Points, in no order, along strands that fork and pass close to each other.
In the rows, zero is written as 128.
Two points are linked if the straight distance between their rows is under 146. Some points are linked to none.
lonu: [144 129 154  91 114  85 113 130 159 111 137 111  85 141 132 156 139 157
 138  90  97  67  97 133  77 104  73 165 156 137 153 109 146 157 176  99
 102 161 117]
nit: [105  65 154 138 137 155 159 148 102 128 160 132 133 115 125 142 107 143
 104 192 144  96 154 125 155 139 193 136 110 171 123 153 112  94 189 158
 125 158 140]
sila: [133 144  83 140  99 184 138 133  67  85 169 150 156  98 146 111 140 154
 117 138 125 169 133 109 163 111 181 131 130  91 124 108 130 122  96  91
 152  81  92]
mavoz: [185  79  83 110  96 132 105  95 135 164  48 142 151 104 152 128 152 112
 120 121  85  93 140 126 119 139 111  93 119 171 113 167 103 115 110 135
 197  83 111]
balor: [128  72 134 117 144  92 102 140 187 154 101  95 114 162 133 145 163 146
 190 123  80  87  92 107  91 142 107 178 113 174 135 124 124 121 159  96
  84  96  88]
belam: [125 164 125 118 167 128 142 137 117 124 183  91 119 104 176 175 147 129
 109 128 155 107 113 123 110 128 124  89  93 139 123 140 164 121 140 129
  82 126 173]
Dini: [124  99 184  74 131 127 141 134 197  96 120 140 114 124 155 173 112 111
 116 122 160 106  73 101 121 119 137 142  70 151  82 192 122 146 114 150
  79 158 137]
sas: [122 111 138 111 105  77 110 148 166 125 128  99 123 130 155 154 150 151
 167 128  76  74 111 132  81 146  73 137 139 186 161 111 119 124 175 104
 107 133 117]
Naza: [170 116  81 142  97  87 146 117 120 128  82 140 165  94 154 112 110 121
 117 129 125  87 150 135 130  87 149  91 106 139 132 145 130 163 130 136
 194 150 131]
tav: [145  88 114 158  80 162 144 133  98  86 180 138 140  77 159 150 133 173
 149 126 107 130 159 118 128 135 119 129 154 159 120 103  93 137 176 140
 153 114 170]
Tude: [124 161 141 125  69 134 139 151 108 118 174 124 164 129 192 166 191 112
 120 161 100  85 148 140 118 159  47  88 125 166 102  87 125 105 131 149
  56 113 161]
Zede: [186  78 145  87  87  82 113 111 186  96  65 150 107 136 143 155 124 136
 150 114  91  87 109  93  96 136  69 177 142 160 118 119  93 157 143 114
 126 148 113]
sapa: [ 97 100 171 126 164 113 167 157 138 112 138 134  87 148 117 109 100 128
 131 181 152  85 107  94 126 141 123 124 137 158 123 121 140 119 195 164
 103 188 118]
vobu: [ 81 147 112 156  69 172 121 159  81 118 162 130 145 131 102  84 143 135
 164 145 122 166 139 139 141 145  83 146 170 144 126  53 106 103 111 115
 156 132 119]
gifis: [169  86 156 151 129 102 159  96 172 106  58 168  94 125 142 111 108 109
 121 146 157 122 119  95 138 118 129 132 142 121  72 115 107 155 109 164
 162 156 100]
Godav: [147 137 146 163 178 138 121  94 130 108 176  66  87 113 133 130 133 160
 122 100 164 143  78 102 109 123 101 102 125  60 117 119 146 170 159 119
  87  97 184]
Mudan: [147  93 117 126  90 144 144 148 104 117 122 138 185  93 165 191 143 143
 132 137 106  77 152 135 149 156 107 127 107 206 118 159  93  91 140 127
 136 107 139]
dipit: [ 98 144 146 112 179 121 143 137 109 129 106 126 141 142  77  19 119 103
 137 155 136 113 108 116 188 117 137 142 128 122 144 168  97 142 140 115
 153 150 109]
Ziv: [ 64 163 177 104 164 152 124 131 128 134 138 171 153 114 119 129 123 130
 124 108 164 172 131 149 121  94 187 129 112 102 127 156 168  86  58  96
 106 102 134]
Kelig: [168 113 132  85 122 108 151  71 190 112 115 105 116 126 120 124 132  79
 113  56  73 138 108  95 110  77 137 166  98  96 143 173  73 196 104 108
  92 122 114]
Lezu: [ 92 104 145 134 131 142 136 152 124 153 135 131 103 103  92 155 100 134
 129 123 132 137 165 187 115 104 147 147 156 150 180 147 127 119 164 135
 171 163 112]
sapim: [148 129 158 117 127 101 156 133 116 136 105 154 126 129 169 160  87  92
  99 149 131  76 139 125 121 132 126 111 121 145  91 135 148 123 120 144
 124 156 111]
dun: [161 123  81 105 137 134  74 136 166 162  47 126 115 145 118 107 193 121
 136 101  94 125  85 104 125 153 130 137 150 148 134  99  92 124 101 110
 152 108  88]
faruv: [140 140 168 104 155 146 116 132 118 126 108 168 126 137  82 141  88 132
 122 139 167 167 134 169 164  68 133 135 166  64 150 116 195 135 117  94
 160 123  70]
Foz: [168  88 155 102 101 118 162  99 188  82  78 149  92 116 145 152  95  97
 124 132 159 137  97  73 131 100 132 156 131 108  92 149  96 175 113 158
 127 164 116]
fugur: [103 105 165 113 152 108 137 125 157 140 110 171 140 136 177 140 145 106
  95 125 166 121 114 108 143 156 156 136  71 191  69 182 124  53 109 135
  61 119 142]
sogor: [122 103 147 105 156 112 162 101 164 109 105 126 103 147 109  46 110  87
 149 140 113 115  73  61 161 127 130 134  96 107 102 179  88 198 148 128
  99 149  85]
Bib: [133 103  87 136  82 121  83 108 213 134 108 149 102 125  88  96 149 121
 166 136  89 158 159 107 100 128  96 157 173 154 120  74  73 138 122 149
 205 107 127]
mezok: [102  75 140 146 131 144 136 138 141 171 129 148 158 103 125 168  86 138
 127 181 131  95 174 151 132 130 207 154 101 173 131 166 118  76 153 144
 125 139 142]
madi: [129 143 118 116 124 110 185  83  88 135 125 105 163  84 176 140 127 103
  93 129 126 103 159 136 143 114 154 103  51 148 118 155 147  97 106 172
 158  92 164]
puga: [111 123 172 141 169 131 154 133  77 149 140 157 146 113 115 111  81 125
 117 136 123  97 179 137 130 123 186 115 104 131 133 184 116 125 150 127
 158 115 145]
pitu: [119 198 155 135 171 126 164 137  74 112 113 113 156 132 124  85 113 119
  80 144 148 163 112 111 178 108 201  88 102  66 111 128 180 115  83 120
 134 136 143]
tepef: [170 158 167 159 140 139 153  96  62 114 146 139 163 102 190 165 101 123
  94 102 127 127 176 144 141 131 133  88 122  82 124 138 157 126 124 139
 139  59 156]
simag: [138 163 115 154  77 134 133 118 169 140 123 152 121 104 139 121 135 120
 134 149 137 124 132 114 101 127 109 103 167 116  91  40 137 129  70 151
 138 111 114]
miroz: [ 93 117 143 125  58 153 101 159 142 149 177 118 126 134 118 109 149 137
 180 126  73 126 113 131 101 151  49 126 120 173 139 122  81 133 152  79
  92 121 103]
nakit: [170 178 141 139 153 110 119 134  99 158  93 132 125 143 143 116  86 100
  82 108 144 112 135 169 102 110 128  99 141  66 168 146 160 166 159 144
 157 138 146]
Mal: [ 85  96 148 116 146 123 128 143 157 171 140 130 125  99 103 157 101 129
 138 150 132 107 178 186 104 109 193 152  99 149 154 164 121  90 177 138
 149 151 136]
sobal: [143 177 152 152 171 107 174 117  77 133 128 108 141 131 157 101 118  99
  76 154 141 130 143 127 155 130 177  86  88  83 125 138 176 132 117 161
 133 110 167]
nirub: [123 206 169  87 168 132  94 144 131 149 103 122 118 188 115 155 121 101
  90  76 174 128 119 152 106  75 125 154 148  60 168 132 179 124 106 117
 130 124 148]
fipod: [100 128 181 135 176 171 126 144 108 136 128 141 102 161  63 138  91 162
 119 128 175 192 137 153 160  91 120 147 180  99 136 128 183 103 138 134
 164 145 101]
lare: [170 178 110 100 155 125 117 123 126  90  91 115 129 160 117  95 106 164
 104 127 193 180  70 124 158  94 122 143 168  63 120 119 176 165 142 146
 141 193 155]
mital: [179  96 122 126 118  48 118  81 164 111 104 143 114 150 132 113 115 133
 138  99 100  79 110  77 104 101  75 181 132 127 116 139 110 181 159  98
 147 161  96]
ruv: [138 145 157 112 132 130 125 118 163 158  89 158 123 108 130 150 122  84
 125 102 122 117 129 146 113  74 158 146 122 126 131 144 103 141 117  94
 150 134  87]
kal: [ 93 123 186 100 167 127 149 123 171 136 135 178 120 133 168 117 111 110
 101 137 163 108  98 112 122 127 171 116  84 156  85 182 120 102 130 131
  65 136 145]
Bal: [144  97 193 127 147 139 178  96 164 116  86 140 114 117 144 119  89 105
 119 126 127 162 110  95 158 132 180 115  94 125  77 157  87 138 105 130
 105 106  81]
lim: [ 62  93 127 119 180 133 107 160 138 131 148 106 110 151  96 104 141 151
 167 122 162 155 120 148 147 140 177 154 125 160 122 143 108  68 152  92
  86 143 118]
Fek: [176  95  87 131  71 151 138 121  81  82 137 147 181  81 180 181 112 151
 116 117 114  97 175 127 135 146 125 107 121 171 113 127 114 124 146 143
 157 109 164]
patub: [148  95 159  80 114 133 144 111 212 120  90 138  92 119 156 199 117 105
 126 118 137  98  81  95 117 110 122 154 115 127 106 141 105 157 119 135
  96 157 105]
tege: [186  88  71 138  67 121 142 125  89 107 100 167 186  80 150 155  88 155
 109 149 114  92 160 134 140 115 154  83 120 176 123 129 143 146 110 157
 168 110 142]
Talep: [103 140 131 129 123 227 117 144 101  97 205  84 119 132 102 103 154 138
 142 134 167 208  94  87 142 129 111 120 146  91 110 111 113 138 109 101
  98 122 154]
danur: [102 190 135 115 176 117 129 153 129 127 146  82 102 129 130 145 130 125
 102 123 168 123  79 122 109 112 156  97 101  94 147 140 174 140 128 129
 110 154 157]
sevit: [153 145  99 144 147 143 137 139  76 129 152 178 161 112 127 176  88 148
  92 146 120 131 157 177 147 106 182  69 124  52 189 112 204 144 122 124
 132 108 136]
Nakos: [131 148 191 112 156 102 171 118 102 132 129 184 152 139 174 175 102  82
  77 144 140  93 171 130 135 144 139 103  91 126  97 157 178 100  86 144
  92 111 114]
lepi: [112 140 119 147 171  78 140 115 101 181  93 167 159 169 136 116 117 106
  94 144 118 114 185 148 135 169 192 116  97 128 103 132 144  69  64 118
 120 115  84]
veve: [198 180 104 147 155 132  85 126 100  85  88 121 133 157 110  87  88 167
  93 110 182 184  78 143 147 138 118 107 160  60 153 124 166 154 154 142
 139 163 163]
fedir: [ 97 135 155 134 186  96 140 114 130 116 175 103  75 159 136 121 139 132
 120  74 137 112 113 120 111 137  70 121 105 152  84 158 135 125 142  78
  81  88 102]
Devu: [ 65 159 120  76 159 135 107 156 109 127 141  86 140 137 107 147 151 135
 149 122 176 147 125 148 112 107 142 164 133 130 145 148 152 101 128 105
 143 168 138]
Tul: [134 134  73 158 142  63 164 148  53 150 127 127 125 152 137 136 102 124
 131 158  98 123 178 173 122 155 138 126 135 139 135 103 138 151 119 163
 153 163 147]
rem: [125  94  96 149  95 140 103 107 159 143 125 137 126 100  80 117 129 119
 189 112  99 182 160 150 114 117 105 179 182 153 145 114  87 133 140 134
 200 128 112]
Bopo: [128 126 123 174  81 156 138 129 139  94 190 142  89  78 115 124 131 160
 153 123 113 164 147 149 118 111 105  99 185 167 144 101 138 136 185 149
 145 135 167]
sef: [144 193 119 131 131 142 123 101 108 120 126  94 116  98 138 100 130 131
 115  83 147 166  91 114 145 123  99 124 136  85 121 127 139 129  88  89
 124 131 137]
rupul: [145 115 106 163 128 151 120 117 110 173 101 145 157  93 149 140 146 121
 141 136 100 122 146 111 152 178 141 107 137 156  85 108  85  85  83 113
 154  66  99]
Zafa: [152 159 150 120 117 106  84 129 176 112 139 123  66 147 122 145 115 170
 108  66 121  89  91 134  88 113  60 152 168  94 175 109 152 174 162  91
  93 152 156]
garop: [108 137  54 157  70 178 131 133  66 125 162 169 190 113 118 107 139 146
 132 154 122 153 141 110 160 123 158 123 122 104 133  58 138 101  65 136
 164  99 108]
mel: [138 166  59 160  95 124 103 143  82  71 153 142 148 120 128  99 116 178
 141 109 139 175 158 127 160 134 114 113 173 113 151  62 140 116 120 125
 175 116 154]
zeso: [142 168 100 112  83 130 113 164 114 120 118 155 138  88 133 152  95 137
 122 128 125 136 134 165 115 105 153 110 172 134 156 107 148 138 125 100
 163 164 115]
nanir: [ 54 126  94 114 145 102 120 159 106 137 176  59 127 107 108 140 159 136
 161 135 145 109 121 166 114 108 147 145 105 136 158 127 135 100 135 121
 136 140 156]
zeva: [ 99 102  95  85 102 141 106 125 164  87 149  73 109 146  87 121 129 137
 185 102 136 189  66 105 118 135 109 182 163 114 146 125 113 164 118 110
  81 174  95]
Nuv: [124  54 115 166 153 136 124 144 205 169 107  93  75 123  88 121 180 148
 203 160 108 163 132 132 170 162 134 169 160 163 139  90 109  98 159 169
 103 130 116]
mufud: [ 95 121 150 152 148 154 141 140  95 131 166 174 143 117 118 138  98 154
 106 135 120 124 189 152 150 129 218 120 123 131 130 138 134  99 131  88
 141 114 103]
gaz: [144 104  97 109 127 108  93 143 175 156  71 121 107 164 118 130 165 127
 151  89  69  97  77  86 122 163 105 164 129 164 139 118  93 113 130  82
 115 122  74]
tori: [127 128 101 155 163 112 157 120  82 147 112 149 167 153 167 119 136 124
  92 166  96  98 168 124 161 176 204 110  77 161  99 143 111  57  87 134
 112  96 106]
figin: [153 177  92 167 103 175 104 130  66 104 167 131 146 113 143 110 102 164
 112  90 133 155 150 135 137 132 133 100 169  80 153 105 137 137 144 125
 156  89 179]
Luf: [173  60 148 136  75  74 103 167 112  78  54 161 145 136 144 156 136 147
 137 173 131  81 135 120 142 173  93 126 127 190 121 115 128 102 127 172
 129 184 137]
Nito: [ 87 115 148 156 183 136 156 142  79 119 133 123 129 140  85  52 115 143
 123 160 136 131 133 125 187 148 172 139 138 129 128 155  96 149 163 132
 163 174 115]
zod: [121 146 110 161 132 129 127 142 117  89 155 121  78 107  96 109 132 161
 149 100 149 186 145 157 142 109 110 137 184 133 131  97 157 132 173 152
 186 157 153]
rutu: [ 98 143  99  72  90 169 122 119 165 119 181  70 117 143  98 122 122 144
 150 116 136 166  62  91 114 127  72 162 147  88 129 153 129 168  82  93
  57 150 114]
gebut: [158 159  83 140  67 131 110 111 173 133  96 168 129 103 124  83 127 121
 139 135 132 155 102 120 123 105 125 113 162 106 102  81 130 133  58 115
 162 122  92]
tufu: [144 108 154 137 164 129 167  98 140  87 167  76  76 116 142 135 122 167
 122 122 147 129  64  69 121 130 105 113 104  96  89 154 132 184 147 112
  77 131 149]
Redum: [117 104 146 113 142 116 129 107 166 119 159  87  90 105 113 163 130 119
 151 105 145 131 114 136  78  84 115 160 129  95 146 147 121 193 176 128
 119 158 146]
Pimar: [ 94 196 136  99 177  92 170 108  90 142 144 154 134 158 117  41 141  77
  77 141 131 108 168 148 108 134 153  93  80 145 165 209 170 104 125 135
 111 128 167]
ves: [123 152  96 128 150  90 170  93  81 115 170  76 139 100 178 152 137 111
 110 136 132 103 112 128 109 138 139  93  84 145 115 144 165 129 134 153
 131 127 174]
kemo: [105 154 117 132 130 215 133 135  71  71 183  99 134 109 128 121 158 154
 115 146 158 191 117  97 168 116 154 131 150  86 116  93 126 114 103 111
 130 107 145]
dagen: [197 156 125 169 147 139 123  99 108  91 148 112 129 111 181 150 106 145
  98 118 162 152 129 115 120 155 123  94 150  76 106 100 160 130 155 169
 113 108 201]
zat: [ 93 135 157 132 140 158 119 142 104 135 143 111 102 119  78 129 121 149
 151 107 147 175 142 177 141  87 114 156 180 121 139 100 159 122 151 141
 176 146 112]
doz: [145 169 159 160  32 140 144 148 105 123 167 155 161 145 181 140 165 122
 131 162  93 118 166 136 109 159  50  80 119 158 100  70 123 138 113 164
  87 113 164]
Duvi: [149 144 131 118 133 152  83 123 182 121 148  94  60 141  90 133 103 191
 133  68 152 135  77 131 103 114  78 149 187  66 178 131 139 186 146 101
  90 139 159]
fuge: [ 66 126 128 100  87 184 113 145 174 126 209  85 104 161  82 122 132 140
 158 104 133 165  84 111  99 145  66 128 121  87 115 142  91 182  98 112
  37 130 115]
fudoz: [146 204 138 102 167 128 113 133 110 123 108  78 129 148 118 120 131 141
  85 119 155 138  60 122 117 119 140  99  84  75 193 178 178 149 134 117
 124 155 180]
bunu: [122 132  40 148 100 149 159 110  54 126 150 135 177 112 155 133 125 145
 123 133 106 123 183 142 159 132 174 103 112 114 142  77 149 122  63 157
 149  66 128]
Sak: [ 98 141 138 111 147  81 143 126 109 180 130 162 144 137 143 195  99 104
 125 149 117  99 214 189 100 103 146 132 130 102 148 130 175 105 103 138
 139 118 125]
sedi: [191 156  66 174 122 128  98 134  68  92 148 151 149 143 152 134 100 171
  69 107 126 174 146 159 128 142 155  91 165  73 173  94 176 143 150 150
 148  86 178]
suzes: [145  89 113 114  85 125 115  87 226 131 150 123  93 149 109 133 136 105
 158  76 102 128 122  80  93 129  53 174 152 102 108 107  50 178 101 126
 122 102 121]
kizak: [ 96 127 149 150  68 108 115 152 127 148 185  85 143 135 128  92 187 140
 188 142  75  94  99 134  91 157  42 119  97 181 127 109 121 129 156  89
  62  90  97]
fogip: [112 201 167 107 189 115 132 123 123 144 133 110 126 161 104  53 145  92
  80 144 125  92 126 104  89 107 124  85  96 111 189 213 167 136 151 134
 114 113 181]
rafof: [107 153 118 119 142  86 126 115 120 194  92 158 151 162 134 152 127  88
 108 125 104  92 190 161 121 111 161 137 117 115 132 131 141  96  76 134
 153 116  84]
lem: [138 110 126 131 145 128 137 132 132 156  93 171 163 140 180 138 146 119
  94 147 107 110 161 126 157 187 173 106  83 202  77 166 127  38 104 119
  85  87 119]
nenuf: [ 75 176 163  73  73 214  94 176 172 149 159 154 120 148 104 154 121 128
 139 111 143 149 115 137 111 107  95 147 162 124 146 125 121 144 102  84
  91 142 124]
tera: [121 172 144  97 160  74 183 112 100 157 129 173 156 144 159 122 124  84
  80 142 117  97 171 156 118 146 156 106  76 177 116 195 163  89 102 141
 113 117 148]
Bizo: [156 177  94 150 108 113 102 108  97  92  85 126 145 112 132  81 117 132
 124 105 159 165 111 145 156 104 125 107 153  97 103  91 137 144  77  95
 171 134 110]
leg: [140 147  86 141 118 186 112 153  75 116 169 150 166 107 105 182  95 175
 101 136 135 148 135 170 129 100 168  95 151  83 208 118 206 139 136 129
 160 119 160]
mir: [ 86 134  66 180 114 117 129 137  76  95 152  99 141 125 117 103 156 158
 158 135 128 149 146 143 161 148 117 133 162 152 121  52 117  98 127 143
 168 118 138]
zuk: [173 103 152 111  95  98 155 159 105 100  76 177 144 134 148 163 107 119
 112 185 138  89 148 123 135 146 124 112 139 151 105 119 155 119 131 166
 142 181 100]
sogo: [110 111 142 166 138 165 133 120 100 134 143 161 160  92 123 147 113 125
 126 131 111 141 174 141 151 146 160 140 133 143 114 112 107  98 109  96
 146  82  81]
tuto: [120 124 138 103 150 104 150 128 147 120  71 135 113 154  97  44 130  93
 138 111 112 126 104 110 163 107 154 137 106 124 139 174  86 175 132 105
 131 157  79]
Pifi: [148 126 102 101  86 126 127  63 194 129 143  97 132 123 106 113 146  90
 116  54  85 140 115  89 106 108  82 161 137  84 145 147  49 182  71 103
 103 119 115]
zubof: [197  75 106 108 106 100 122 114 130 135  37 153 180 120 155 113 129 115
 111 165 109  91 136 134 128 111 140  96 103 152 106 166 113 143 124 151
 195 141 105]
Sapi: [122 102 145 117  75 103 120 130 165 146 152  96 151 133 145 134 212 125
 176 164 109  79  99 123 105 154  28 109  99 176  88 110 116 110 146 137
  37  80 114]
dek: [166  81 147 123  75 108  84 136 145 101  63 147 141 113 148 164 156 135
 151 141 121  98 115 119 127 172  56 126 144 185 110 115 111  90 111 160
 149 135 148]
bufa: [183 158 169 152 117 155 121 112  86 105 146 126 162 106 186 190 101 129
  74 100 149 124 149 123 123 140  82  93 133  78 116 142 173 134 151 152
 119  84 191]
Guz: [182  94  87 114  95 107 102 109 125 138  66 146 139 114 158 135 154 128
 127 135  99  94 121 108 107 177  94  91 151 177 111 114 115 107 113 140
 176  93 139]
Mazo: [156  68 145 143 155  93 136 108 162 136  43 154 113 155 115 111 137 120
 137 160 144 107 141 111 146 146 121 151 153 141  64  89 117 131 138 181
 184 148  95]
pok: [143 107 166  98 148 119 139  97 176 106 135  95  82 149  96 147 110 107
 107  71 119 135 116 107 112  78 139 162 123  78 156 179  90 224 138 117
 111 147 121]
baz: [104  78  98 168  57 182 117 139 150 165 139 142 122 100  79 114 134 117
 182 157  94 190 146 147 132 134 126 153 156 152 147 107  91 111 138 150
 175 123 110]
zopem: [ 87  87 109 179 106 182 118 138 148 183 142 122 132 105  97 120 145 129
 193 180 120 168 146 144 160 159 157 154 132 154 129  81 100  73 119 137
 139 103 106]
pobig: [135 128 126 106 136 136 146 140 161 106  94 158  79 171  75 109 119 119
 110  99 148 143 103 132 153  69 133 176 158  95 151 115 115 167 156 145
 161 186 101]
Varal: [ 80 139 149 120 174 113 138 154 107 151 135 161 147 149 120  86  98 118
 114 134 129  90 150 128 122 139 173 111 106 156 155 193 116 101 146 103
 125 153 126]
kodo: [107  70  70 114 121 118 104 107 190 120 128  66 126 149  78 123 163 110
 196 128 108 174  77 113 134 129 125 205 129 120 158 115 106 157 128 124
 110 144  83]
mav: [ 79 194 139  71 171 127  90 143 102 140 127 107 145 158 124 136 128 124
 124  92 175 137 138 161 106  86 136 146 126 103 172 170 156  91 107 115
 133 146 153]
Sos: [139 148  96 118  89 165 138 152  73 114 148 160 153  90  99 147  98 170
 120 135 136 162 149 163 155  96 165 126 155 121 172 117 173 122 134 109
 181 147 111]
pesuk: [155 178  92 131 151  72 144 137  82 133 111 124 128 146 154 138  89 104
 115 121 130 136 154 170 113 119 127 116 144  90 157 128 169 171 123 163
 164 158 154]
zabov: [ 53 154 161 114 127 139 116 161 180 145 188 132 107 116 117 152 165 107
 170 139 171 121 143 188 102 101 150 123 124 137 103  92 112  82 105 141
  68 110 136]
zof: [152 117 133 125 135  81 131 114 122 129 115 135 113 138 128  85 101 109
 133 105 115  77 125 110 118 107  85 140 123 131 138 165 113 193 188 112
 155 164 109]
Rogo: [102 140 167 189 210 174 138 156  95 109 165  91  87 153  85 129 140 150
  97 150 177 160 143 141 151 101 159 128 127  99 122 104 146 130 160 140
 126 136 152]
gilos: [102 149 146  98 151 120 114 170 102 150 106 147 126 144 104  96  98 129
 106 107 122 104 143 146 122 120 150 128 121 160 168 189 108 129 154  80
 150 170  87]
kon: [128 199 173  94 171 108 117 142 114 155 117 147 106 179 124 112  96  82
  74  80 139  93 155 149 102  96 128 126 128  82 167 158 151 152 147 118
 137 144 122]
nok: [ 87  90 142 160 177 133 123 152 113 132 127 115 108 136  96 105 116 143
 143 141 142 163 118 133 187 155 186 171 129 161 119 146  84  93 155 118
 125 149 102]
vil: [120  92 115 172 145 164 120 148 182 193 109  98 110 116 110 125 155 130
 172 180 132 144 141 130 172 172 188 145 138 152 116  79 107  58 119 139
 108 110 124]
nebi: [169  76 159  98  68 110  68 122 191 103  57 144 123 129 142 153 160 142
 153 129 103  94 109  99  93 145  57 142 161 186 117  93  97 124 125 143
 123 130 127]
fus: [ 87 142 120 138 114 136 120 132 145 138 185  79 107  89 121 141 154 121
 168 128 131 133 123 139  81 117  97 136 132 123 141 115 113 148 147 130
 136 136 151]
mafup: [113 165 129 167  58 128 144 124 132 123 152 148 135 117 152 119 148 117
 141 161 109 123 152 128  97 152  78  89 141 147 114  23 131 120  96 168
 129 122 147]
nofas: [122  39 123 155 167 113 116 123 182 172  87  82  77 144 105 135 161 121
 189 132 121 140 130 130 148 152 135 189 124 146 122 110  86 130 159 134
 137 124 101]
gebu: [172  82  94 122  96 128  94  93 214 126 103 143  96 156 104 116 142 115
 162  96 102 156 138 101  96 137  88 160 176 123 116  86  51 171 119 149
 163 115 106]
lok: [135  81 142 102 111 122 113 133 151 127 128 119 158  86 165 170 143 128
 151 128 110  93 106 109 127 159  93 131  96 202 114 187 112 105 161 112
  96 108 131]
rar: [ 82 129 140 146  51 163 109 171 101 148 144 133 132 159 106  97 166 133
 160 137  84 155 117 132 117 156  56 134 102 159 130  90  94 120 128 107
 120 155 121]
Kuli: [114 147 106 133 146  99 149 123  88 160 170 166 158 115 120 194  85 123
 123 152 117 120 204 204 129 118 159  93 121  83 182  93 206 128  91 127
 133 113 132]
nonem: [ 60 113 105 129 150 133 100 134 155 178 157 116 139 115 127 100 157 115
 178 112 152 154 128 144 119 135 152 151  88 158 119 161  89  56 124  95
  85 100 132]
Tudov: [102  76 165 124 167 103 170 101 154  98 158  94  81 152 128 102 118 138
 146 144 124 106  71  77 123 127 113 131  89 104  89 178 131 188 158 123
  88 131 110]
lekam: [110 141 120 105 106 104 128 151 141 139 171 122 151 123 168 159 185 126
 135 155 100  83 123 131 113 175  71  96 108 222 105 112 123  84 139 118
  43  95 131]
Fil: [133 213 158  96 173 126 127 130 148 142 115  99 109 149  93  79 144 117
  54 115 126 129  80 111  91 101 134  98  65  95 185 211 184 136 146 102
 100 119 192]
vuto: [107  60 174 112 142 133 148 144 144 122 151 140 116 131 116 116 112 129
 145 201 161  81 120  92 129 140 155 129  95 167 108 163 112 101 185 168
  91 185 135]
pago: [117  86 178 105 133  91 120 152 133 113 133 122 127 128 165 174 136 133
 161 132 119  71 116 130 102 143  84 134 108 193 130 158 138 102 181 110
  95 146 113]
tise: [143 138  80 134 111 108 170  85  69 164 110 144 179  92 156 155 120 111
 110 124  96 104 177 152 146 119 145  83  93 140 127 126 148 131  64 151
 155  63 118]
puz: [112 124  77 153 161 116 130 130  72 161 101  97 149 132 146 115 153 139
 122 138 105 121 134 116 169 182 181 109 103 168 105 113 109  67  97 109
 141 105 108]
Tifo: [116  87  70 107 141 128 115  98 176 112 116  78 146 136  75 128 173 111
 177 113 127 179  93 122 146 113 134 229 150 115 134 111 102 152 129 155
 166 164 114]
goz: [135 133  85 128  96 153  84 131 157 150  64 154 122 140 100  91 155 121
 136 124  99 152  99  90 124 149 124 117 159 124 105  89  87 123  67 116
 168 122  81]
sov: [165 174 120 166 155 138 118  99 103 109 158  87  97 103 176 132 130 134
 105  94 164 141 100 107 139 141 113 101 141  76  97  83 134 136 127 125
  94 104 167]
nef: [174 180 139 160 148 114 164  90  71 119 129 128 154 101 184 122 111 109
  78 120 117 141 134 121 153 125 171  77 114  69 116 122 176 141 123 141
 131  78 143]
bilam: [156  44 141 141 181 118 128 112 178 166  49 120 114 164 120 118 150  97
 148 143 123 107 134 100 151 142 139 187 129 130 106 117  82 130 145 177
 169 132 104]
kisu: [ 97 139 147 128  98 223 115 158 130 121 211  93 104 151 103 117 150 150
 128 123 157 198 101 102 125 139  82 106 114  85 100 143  97 164  97  91
  51 128 151]
Menif: [193 161 107 170 157 133  91 129  62  93 114 140 152 170 122 130  92 155
  53 129 153 187 116 143 122 153 159  98 166  52 154  96 176 127 153 152
 122 115 159]

A fork is a point with three links. Follow the links from the first point to the second and name the forks in between, in order.
mavoz / goz | Fek, sas
Naza / tuto | Fek, sas, gebut, sov
dagen / Sapi | sov, gebut
Varal / Dini | tori
pitu / tav | sov, gebut, sas, Fek
vuto / Pimar | zat, Fek, dek
dun / mel | gebut

Follow the links from the first point to the second, and from the first to the third. Name the last point that the two ways share.
lim / Sapi / tepef | sov
dagen / faruv / mir | gebut
faruv / goz / Pimar | Fek
sapa / faruv / zuk | zat
Fil / zof / Mal | dek
